Each row is a point on a landscape with many valleys, with its height.
A ball rolls from a point to the lowest of its 3 nearest points, and stops where none of them is lower. Distance is the straight distance between rows; heights are no part of it.
k_349 (h 35.9): [171 141 180 186  95  78  48 129 185 108]
k_586 (h 31.7): [130 116 102 104 146 140 158 115 107 140]
k_388 (h 16.0): [166 167 172  97 117 105  93 144 149 117]
k_369 (h 27.9): [169 143 127 117 129 120 124 112 163 123]
k_850 (h 38.9): [ 38  87 134 165 135 119 166 120  69 167]
k_842 (h 34.2): [192 152 178 140 113  59  93 116 155 137]
k_780 (h 33.2): [118 132 109 105 143 159 123 146 129 111]
k_913 (h 39.2): [190 146 196 135 112  52  86 115 127 142]
k_15 (h 25.5): [ 82 103  92 147 130 156 150 124 101 138]
k_685 (h 43.9): [136 165 147 100 121 151  95 159 160  94]
k_721 (h 27.7): [145 157 149  81 139 141 111 146 142 117]
k_914 (h 30.9): [141 142 142  75 154 138 127 135 119 130]
k_465 (h 8.8): [ 87  90  75 185 113 143 156 120 118 135]
k_163 (h 30.5): [164 168 178  90 130  95  97 133 136 132]
k_628 (h 29.0): [157 156 151  83 139 118 112 126 136 123]
k_775 (h 24.1): [ 97 104  93 129 142 151 155 130  94 143]
k_56 (h 4.3): [142 139 104 114 129 152 123 137 159 104]
k_396 (h 38.2): [165 152 129 123 109 135  96 148 186 100]
k_215 (h 53.4): [177 148 160 146 111  95  88 123 185 112]
k_412 (h 21.5): [154 167 172 125 115 112  79 149 158 101]
k_753 (h 49.0): [172 151 143 143 106 114  86 140 192 105]
k_731 (h 29.7): [ 92 111 111  92 166 149 155 126  80 146]
k_658 (h 53.1): [182 144 146 132 120  94 101 105 171 120]
k_156 (h 35.1): [123 100  76 160 121 149 161 106 126 126]
k_111 (h 46.2): [ 29  85 145 149 149 125 162 130  69 178]
k_200 (h 37.9): [130 113  78 149 122 159 136 120 150 106]
k_322 (h 28.9): [171 147 131  99 131 114 136 110 143 128]
k_63 (h 32.1): [180 156 177 122 114  84  88 134 150 127]
k_443 (h 22.6): [115 132 115  96 151 157 137 139 113 120]
k_703 (h 29.4): [146 161 170  70 143 134 107 151 124 121]
k_694 (h 14.0): [ 71 101 112 125 145 154 149 136  80 148]
k_118 (h 28.7): [171 156 186 150 101  78  65 132 163 118]
k_29 (h 51.2): [179 144 146 160 113 108  91 122 196 106]
k_325 (h 34.9): [177 140 185 160  99  62  61 126 144 130]
k_338 (h 32.0): [183 144 132  95 142 103 143  98 141 137]
k_604 (h 23.0): [123 138 124  91 144 157 117 143 132 113]
k_218 (h 30.1): [178 133 111 144 119 123 123 113 183 109]
k_68 (h 65.6): [104 133 106 117 136 181 121 160 142  93]
k_979 (h 24.8): [186 154 171  96 127  93 110 127 146 129]
k_181 (h 19.9): [162 170 185 145  98 103  64 151 164  94]
k_707 (h 29.3): [116 102  88 131 129 145 158 115 110 142]
k_167 (h 28.3): [ 91  90 106 152 135 119 201  87  57 159]
k_302 (h 36.3): [ 56  91 128 158 137 115 185 104  58 176]
k_257 (h 15.1): [ 72  96  90 165 115 159 149 141 108 130]
k_918 (h 24.0): [160 153 135 110 123 131 109 137 164 112]
k_549 (h 19.4): [ 42  90 121 181 123 118 163 130  87 170]
k_127 (h 44.6): [156 179 192  83 128 118  93 150 125 118]
k_313 (h 37.3): [138  97  85 151 125 142 173  92 113 131]
k_247 (h 26.4): [166 158 145 102 131 125 104 137 151 114]
k_819 (h 31.8): [146 115 100 105 142 128 172 101 105 144]
k_494 (h 7.1): [ 88  85  88 177 111 134 175 109  98 145]
k_383 (h 58.7): [ 33  93 131 159 132 134 143 140  82 156]
k_477 (h 15.2): [ 48  91 100 200 104 128 159 132 102 152]
k_832 (h 19.6): [ 67 114  99 139 128 168 129 154 113 117]
k_246 (h 41.0): [ 43  85 143 146 153 112 169 110  49 179]
k_82 (h 46.0): [ 75 112 105 127 147 164 134 154 100 129]
k_945 (h 29.1): [ 96 107 104 103 158 147 159 125  90 145]
k_366 (h 21.6): [158 129  98 131 123 129 143 117 151 114]
k_314 (h 4.7): [ 82 106  97 130 134 169 132 153 116 121]
k_758 (h 46.8): [151 183 199  96 121 119  81 160 134 104]
k_912 (h 19.7): [ 55  94 116 128 147 139 158 127  69 164]
k_839 (h 36.2): [133  99  65 163 119 145 143 117 152 112]
k_159 (h 32.4): [151 114 102 106 138 126 163 104 119 132]
k_401 (h 30.6): [125 104  90 123 141 138 172 108 101 144]
k_460 (h 19.5): [148 140 116 107 134 141 127 131 149 114]
k_981 (h 32.5): [100  94  84 151 126 152 151 128 120 130]
k_51 (h 37.1): [139 133 118  81 155 135 145 119 112 136]
k_35 (h 18.2): [142 162 140 125 108 149  86 156 176  85]
k_777 (h 55.3): [114 120  87 132 122 166 124 145 150 106]
k_919 (h 19.8): [ 98  80 101 167 119 128 190  85  74 155]
k_871 (h 60.6): [177 147 156  89 138 102 132 111 138 138]
k_183 (h 10.2): [ 75  85 100 176 120 135 169 114  87 157]
k_225 (h 29.2): [182 147 132 112 125 103 137 107 151 132]
k_296 (h 21.2): [132 138 118 100 145 151 126 143 132 118]
k_558 (h 15.8): [155 176 181 147  95 124  54 162 174  92]

For each start below, name the point where the ball stops.
k_68: k_296
k_159: k_775
k_586: k_775
k_913: k_388
k_215: k_35
k_325: k_558
k_313: k_775
k_29: k_35
k_839: k_494
k_200: k_494
k_850: k_494
k_51: k_296
k_257: k_494
k_349: k_558

Call two points neighbours if one is among the 3 nearest of the other. Go from one point of each pair to the other, from neighbour to neighbour, staying as low as possible. Name the highest point that can't be avoided.
k_694 / k_56: k_51
k_775 / k_494: k_15
k_56 / k_35: k_918
k_314 / k_494: k_832
k_558 / k_388: k_412
